A landscape with many valleys, sampled at points; each row gives a point and its height.
A ball rolls from a point to the lowest of its 2 nearest points, and stops where none of them is lower. Distance is the straight distance between rows; heights are no part of it.
Q919 height 3.85: [-2.07 -1.88 -3.48  2.88 -1.77  2.47 -0.29 -5.26  0.76  3.33  0.09 -0.59
  3.06 -0.53  0.83  2.65  2.33  0.17  1.24  0.34 -0.98]
Q883 height 1.53: [ 1.31 -1.85 -4.18  3.45 -1.40  2.86 -0.33 -3.20 -1.93  2.23  1.78  0.94
 -1.83  0.45 -1.90 -0.15  0.92 -2.41  1.46 -0.71 -4.66]
Q993 height 8.74: [ 2.27 -1.71  1.40 -0.05  4.17 -2.25  1.31  5.59  1.15  0.29  1.65 -1.83
 -0.32  3.36  2.82 -1.58 -1.81 -1.62  3.36 -3.59  3.51]
Q822 height 5.81: [ 0.28 -3.40 -1.34  2.69 -2.74 -0.72 -0.06 -2.08  1.16  0.56 -2.64  0.66
  5.10  2.25  0.90  1.94  2.76  1.57  0.97  1.40  1.85]
Q276 height 1.80: [ 0.28  0.92  4.08 -3.99  2.88 -3.00 -0.55  1.83  3.09 -0.81  1.03 -1.56
 -4.67 -0.50  0.88  0.30 -7.29 -3.76  0.02 -2.51  3.54]
Q35 height 6.92: [ 0.64 -0.20  3.15  1.21  0.73 -3.82  1.93 -1.85  2.25 -0.39  0.81  3.69
 -0.89 -1.01 -2.92 -3.83 -3.39  1.45 -2.05  2.15  0.21]
Q744 height 4.84: [ 3.13 -2.03 -0.91  0.90  0.72  0.35  2.88  0.81 -1.45 -3.32 -0.12 -0.33
  3.28  1.83 -2.41 -1.57  2.88  0.31  0.86  0.95  3.48]
Q219 height 4.41: [-2.56  3.90 -0.38 -1.37 -2.60 -0.77 -0.19 -0.95  1.00  2.04 -0.38  1.69
 -0.48 -2.78  0.48  0.57 -3.84  0.79 -3.14 -0.27 -0.58]
Q974 height 4.94: [ 1.53 -0.84  3.38 -0.16 -2.86 -4.41  0.22  0.21  2.27 -0.45 -2.87  1.28
  0.36  1.43 -0.71  0.06 -4.16  0.79  0.47  0.81  2.10]
Q246 height 3.54: [-0.07  0.85 -0.53 -3.35  4.20 -0.22  1.47  4.71 -1.09 -1.07  0.78 -2.46
 -1.92 -1.56  1.24 -2.13 -0.92 -3.34  1.72 -2.97  5.13]
Q915 height 4.34: [ 0.56  1.53 -1.94 -2.84 -1.43 -0.35  2.54  1.74 -1.20 -0.52 -1.27 -1.48
  2.20 -0.49  0.38  1.05 -1.66 -0.24  0.12 -1.00  4.83]
Q41 height 5.57: [ 0.67  0.54 -2.76 -0.82  1.67  4.91 -2.68  0.15 -3.25 -1.39  1.38 -1.43
 -3.22  0.15 -3.13  0.06  3.65 -1.86  0.25 -0.20 -4.55]
Q502 height 7.54: [ 1.08  0.67  1.72  1.97  1.88 -1.43  2.10 -0.36  0.40 -1.10  1.65  3.21
 -0.90 -0.59 -1.59 -4.25 -1.16  0.78 -0.62  0.97  0.08]
Q285 height 1.81: [-2.26  2.11 -3.26 -0.50 -2.81  2.97 -1.06 -0.71 -2.80  2.74  0.22 -1.54
  1.06  0.01  2.90  4.31  0.10 -0.04  0.06 -1.83 -0.57]
Q43 height 5.23: [-1.17  3.18 -0.01  0.23 -1.92 -2.12  1.50 -0.54  1.65  2.46  0.45  2.83
 -0.81 -2.65  1.59 -0.68 -6.51 -0.16 -0.38 -1.52  1.06]
Q247 height 3.17: [ 0.59  1.27  2.33  1.73  2.85 -0.21 -1.08  0.00 -0.26 -3.03  0.94  2.73
 -3.09 -0.95 -3.63 -4.30  2.41  1.72 -2.67  2.11 -3.60]
Q55 height 2.90: [-2.77 -0.97 -2.39  1.69 -2.74  2.83 -1.84 -2.61 -1.48  3.91  0.33 -1.87
  1.27  1.30  2.89  5.33  1.76  0.04  1.98 -0.87 -1.42]
Q439 height 4.09: [-0.20 -4.24 -0.95  2.42 -1.14  0.04  0.35 -4.18  1.88  0.12 -0.47  0.05
  5.20  1.17 -0.24  1.11  4.50  2.04 -0.64  3.08 -0.02]
Q447 height 7.91: [ 0.71 -2.79  0.62 -1.66 -0.30  0.51 -1.67  1.29  0.69 -2.59 -2.49 -1.70
  2.66  2.56 -1.28  1.86  5.97  1.95 -1.32  3.05  0.31]
Q674 height 6.36: [-0.03 -1.10 -1.84  2.06 -2.90 -1.00  0.96 -2.13  0.71  1.54 -2.09  1.40
  4.10  0.15  1.10  0.92 -0.23  1.48  0.81  0.13  2.09]
Q554 height 3.40: [ 1.30 -1.99  3.17 -0.57 -3.06 -3.92  0.06 -0.85  3.04 -1.16 -3.50  0.54
  2.34  1.50 -2.77  0.11 -0.89  2.05 -1.37  2.49  1.49]
Q194 height 4.52: [ 0.59  0.69  2.35  1.50  0.80  0.68 -3.53  1.42  0.04 -1.37 -1.00  2.59
 -2.69  1.35 -1.64 -1.71  2.90  1.78 -0.83  1.34 -4.29]
Q733 height 7.78: [ 1.52  1.33  0.28  0.01  1.93  0.53  1.61  1.57 -0.97 -1.76  0.31  0.82
 -0.58 -0.30 -1.81 -3.02  0.58  0.00  0.05  0.02  1.02]
Q884 height 6.05: [ 0.54 -1.48  2.15  2.09 -1.12  0.56 -3.52  0.87 -0.27 -0.39 -2.07  1.47
 -0.65  3.42  0.10  1.05  3.55  1.98  0.49  1.18 -3.56]
Q245 height 1.11: [-0.11 -1.99  0.47  0.28  1.51  1.77 -1.11 -2.71  0.07 -1.68  2.39 -0.59
  0.75  0.77 -2.52 -0.58  5.83  1.97 -2.15  3.15 -4.72]
Q873 height 6.20: [-1.03  0.11  1.88  2.22 -1.19 -3.36  0.31 -3.84  3.46  1.30 -0.69  3.78
  0.15 -2.51 -1.63 -2.60 -2.42  2.41 -2.80  2.23 -1.78]
Q808 height 2.56: [-3.44 -1.70  0.74 -3.03  1.54  4.21 -0.51 -3.29  0.98  1.27  5.25 -2.43
  0.58 -0.45  0.17  2.27  4.66  0.79  0.70  3.85 -5.43]
Q84 height 4.06: [ 1.00  2.44 -1.89 -0.77  2.22  2.03  1.58  4.27 -2.38 -0.93  1.48 -2.09
 -1.48 -1.02  1.33 -1.71 -0.48 -3.38  2.59 -3.68  2.31]
Q852 height 8.34: [ 3.37  0.07  0.56  2.95  0.26  0.91 -0.54  4.46 -1.86 -1.80 -0.54  0.67
 -2.33  2.88  0.75 -1.57  0.98 -1.93  3.98 -2.29 -0.82]
Q675 height 2.31: [ 0.41  1.46  2.51 -2.17  0.88 -3.34  1.41  2.90  2.04  0.74  1.16 -0.51
 -2.80 -0.02  2.58  0.66 -7.38 -2.13  0.62 -2.68  2.98]
Q784 height 2.38: [-0.75 -3.21 -0.14  1.77 -0.12  1.48 -0.64 -4.28  0.96  0.28  1.64  0.02
  2.43  0.82 -0.94  0.77  5.23  1.75 -0.75  2.97 -3.53]
Q641 height 2.86: [-4.00  2.67 -0.90 -1.34 -2.09  1.96 -1.94 -1.50 -0.93  3.55  0.71 -0.74
  0.02 -0.98  2.71  3.76  0.24  1.27 -1.85 -0.42 -2.50]
Q520 height 5.91: [-0.45  1.92 -0.86  3.39 -0.48 -0.96  1.06 -1.01  1.13  2.06  0.58  3.88
 -0.31 -2.19  1.94 -1.87 -3.76 -0.06  1.28 -1.47  0.01]
Q231 height 8.27: [ 3.19 -3.20  2.78  1.44  3.02 -3.96  1.04  4.12  2.40  1.11  1.36  0.58
  0.04  4.03  3.15 -1.58 -2.89 -0.63  3.99 -2.30  2.96]
Q288 height 4.07: [-3.44  0.31  0.76 -5.61 -0.42  1.24 -1.32 -0.45  1.32  0.96  0.21 -3.38
  1.01 -0.90  2.00  4.38  3.26  1.35 -2.64  2.76 -1.82]
Q815 height 8.85: [ 3.07 -0.76  0.27  2.23  2.25  0.01  1.47  4.59 -0.19 -0.71  2.03 -0.66
 -0.70  2.55  1.58 -2.63 -0.34 -2.74  4.75 -3.61  1.14]
Q70 height 2.23: [ 0.17  0.23  0.76  1.69  1.87  0.44 -0.62 -2.68 -1.00 -2.59  2.14  0.94
 -1.21 -0.53 -3.47 -2.93  4.19  2.37 -3.15  2.57 -4.39]
Q411 height 3.93: [-1.05  3.45 -0.52 -0.43 -0.84  0.07 -0.47  3.93 -3.13 -0.54 -1.61 -0.62
 -2.72 -0.79  2.99  1.60 -2.58 -0.58 -0.55 -2.06  0.70]
Q321 height 3.01: [ 0.73 -0.67  1.50 -3.71  5.05 -1.85  1.35  3.60  1.04 -1.07  0.50 -0.96
 -2.51 -0.28 -0.05 -2.84 -1.86 -2.90  0.68 -1.45  4.36]
Q54 height 0.71: [ 0.81 -1.51 -3.24  1.40 -1.63  3.82 -1.36 -1.59 -2.10  1.45  1.16 -0.65
  0.03  1.93 -1.30  1.73  2.78 -1.33  1.41 -0.55 -3.29]
Q404 height 2.41: [ 2.33 -2.74  1.06 -3.73  6.08 -2.08  3.11  1.95  1.29 -1.10  1.54 -1.69
  0.01  1.01 -0.30 -3.11 -1.16 -2.32 -0.11 -1.13  5.57]
Q570 height 2.28: [-0.81  1.64  2.72 -4.74  0.60 -2.44 -0.42  1.04  0.63 -2.03 -1.47 -2.57
 -3.61 -2.53 -1.03  0.31 -5.59 -3.55 -0.26 -1.46  4.53]
Q426 height 3.23: [-3.63 -0.18  1.59 -4.94  1.66  3.00 -1.64 -1.22  1.17  0.81  2.35 -2.57
 -0.13 -0.63  1.21  2.76  4.62  1.53 -0.72  3.63 -4.28]
Q36 height 4.62: [ 0.90  2.93 -3.46  0.05 -0.47  3.52  0.94  1.44 -3.08  0.10  1.51 -0.63
 -0.23 -1.09  0.50 -0.28 -0.24 -2.60  1.49 -2.92  0.02]
Q578 height 2.67: [-2.81  2.23 -1.90  2.65 -0.77  2.76 -1.83 -4.46  0.07  3.81  2.05  2.14
 -1.18 -2.60  0.51  0.03 -0.08  0.39 -0.91 -0.69 -4.65]
Q256 height 3.42: [ 2.89 -2.13 -0.13 -0.99  3.77 -0.35  4.11  2.34 -0.86 -2.47  1.18 -1.31
  1.81  1.37 -1.16 -3.04  0.91 -1.13  1.63 -0.37  5.14]
Q171 height 5.40: [ 0.04  0.50 -2.68 -0.19 -2.43 -0.73  3.15 -1.54  0.16  1.52 -0.45  0.63
  4.26 -1.47  0.64  0.17 -2.32  0.60  0.22 -0.56  3.70]
Q830 height 5.42: [-2.74  0.11  0.03  0.99 -2.10 -1.98 -0.01 -5.14  3.64  3.09 -0.78  2.00
  2.07 -3.32  0.32  0.08 -0.58  2.35 -3.11  1.75 -1.84]
Q100 height 6.16: [-0.63  0.98 -1.66 -1.95  3.24  3.27 -2.77 -0.09 -2.46 -2.89  0.67 -1.12
 -1.98 -2.34 -3.28 -1.38  5.11 -0.03 -1.82  1.20 -3.04]
Q700 height 6.17: [ 1.63 -2.35  2.26  2.03 -3.21 -4.70  0.04  1.46  0.68 -0.30 -4.11  1.51
  1.12  2.60  1.99  1.41 -3.44  1.40  1.91  0.22  2.27]
Q982 height 3.62: [-1.73  3.46  1.14 -3.49 -2.53 -1.58 -0.94  0.09  0.66 -0.13 -2.02 -1.06
 -1.41 -2.43 -0.98  1.24 -3.80  0.01 -3.22 -0.16  0.67]
Q478 height 2.95: [-0.98  2.04  2.81 -4.18 -2.39 -2.36 -1.30 -0.20  0.78 -2.33 -3.24 -3.26
 -1.19 -2.20 -2.12  1.70 -4.08 -1.30 -2.17 -0.21  2.65]
Q616 height 7.39: [ 2.35 -0.72  1.65  3.60 -1.14  0.18 -2.68  2.64 -1.56 -1.35 -2.36  2.06
 -1.57  3.88  0.83 -0.23  1.78  0.63  2.32 -0.61 -2.06]
Q659 height 3.15: [-0.91  1.89 -2.68 -2.09 -2.50  1.09  0.20  0.85 -2.08  0.34 -1.62 -1.85
  2.07 -0.27  1.60  3.09  0.15  0.61 -1.21 -0.88  2.10]
Q332 height 6.33: [ 2.76 -2.89 -0.88  1.00 -0.62  1.21  0.20  0.77 -1.00 -3.00 -1.63 -0.61
  3.66  3.42 -2.19  0.48  5.13  0.95  0.66  1.69  1.63]
Q107 height 6.97: [ 0.56  0.33 -0.79 -1.20  2.41  1.31  0.00  0.60 -1.95 -3.38 -0.13 -0.34
 -0.13 -1.43 -3.51 -2.37  3.73  0.69 -1.63  1.44  0.17]
Q957 height 4.67: [-3.06  0.02 -1.83  0.54 -1.82  0.73  0.05 -4.91  1.89  3.62  0.39  0.30
  3.09 -2.43  1.62  1.84  1.32  1.74 -1.84  1.25 -1.38]
Q188 height 3.07: [-0.58  3.14  1.00 -1.53  0.22 -1.54  0.77  3.96 -0.38 -0.41 -0.41 -0.09
 -3.32 -1.17  1.95 -0.09 -4.47 -1.36  0.02 -2.10  2.02]
Q818 height 4.80: [-1.77  1.24  0.71 -0.06 -0.82 -0.25 -1.16  4.54 -4.78 -1.10 -3.63 -2.39
 -3.06 -0.90  3.55  3.86 -3.84 -0.11 -2.70 -1.47  0.17]
Q232 height 6.57: [-0.55  0.09 -1.45  3.64 -0.67 -2.75  1.86 -3.93  2.81  2.45 -1.85  3.15
  1.57 -2.83  1.16 -1.38 -4.35  1.45  1.13 -0.03  1.79]
Q487 height 1.82: [-2.27 -1.10 -1.58 -0.78 -0.19  4.35 -1.83 -2.95 -0.52  2.35  3.36 -2.02
  0.39  0.67 -0.68  2.54  3.65 -0.05  0.79  1.17 -4.52]
Q463 height 7.47: [ 2.72 -2.03  2.55  2.52 -0.33 -4.33  0.78  4.09  0.64 -0.23 -1.56  1.27
 -0.10  3.40  3.61 -0.17 -3.50 -0.05  4.03 -1.54  2.82]
Q854 height 5.12: [ 1.32  2.09 -3.06 -0.09  0.60  4.41 -1.29  1.57 -3.62 -0.85  0.92 -0.94
 -2.69 -0.36 -1.21 -0.08  1.66 -2.84  1.35 -1.99 -2.48]
Q790 height 2.14: [-0.35  0.83 -1.82  3.90 -0.27  2.57 -1.27 -3.50 -0.94  1.60  2.43  2.60
 -1.99 -1.38 -1.28 -1.39  0.70 -0.69 -0.20 -0.56 -5.46]
Q782 height 1.33: [ 0.98 -1.51  1.09 -0.81 -1.21 -2.30  2.09 -1.36  1.60 -1.39 -1.40  0.40
  3.00  0.17 -3.13 -0.97  0.77  1.97 -2.60  2.76  1.81]

Where does a ball stop that starts at each point below?
Q733 | Q404
Q43 | Q276
Q993 | Q782
Q815 | Q245
Q36 | Q404
Q447 | Q245
Q502 | Q285
Q674 | Q285
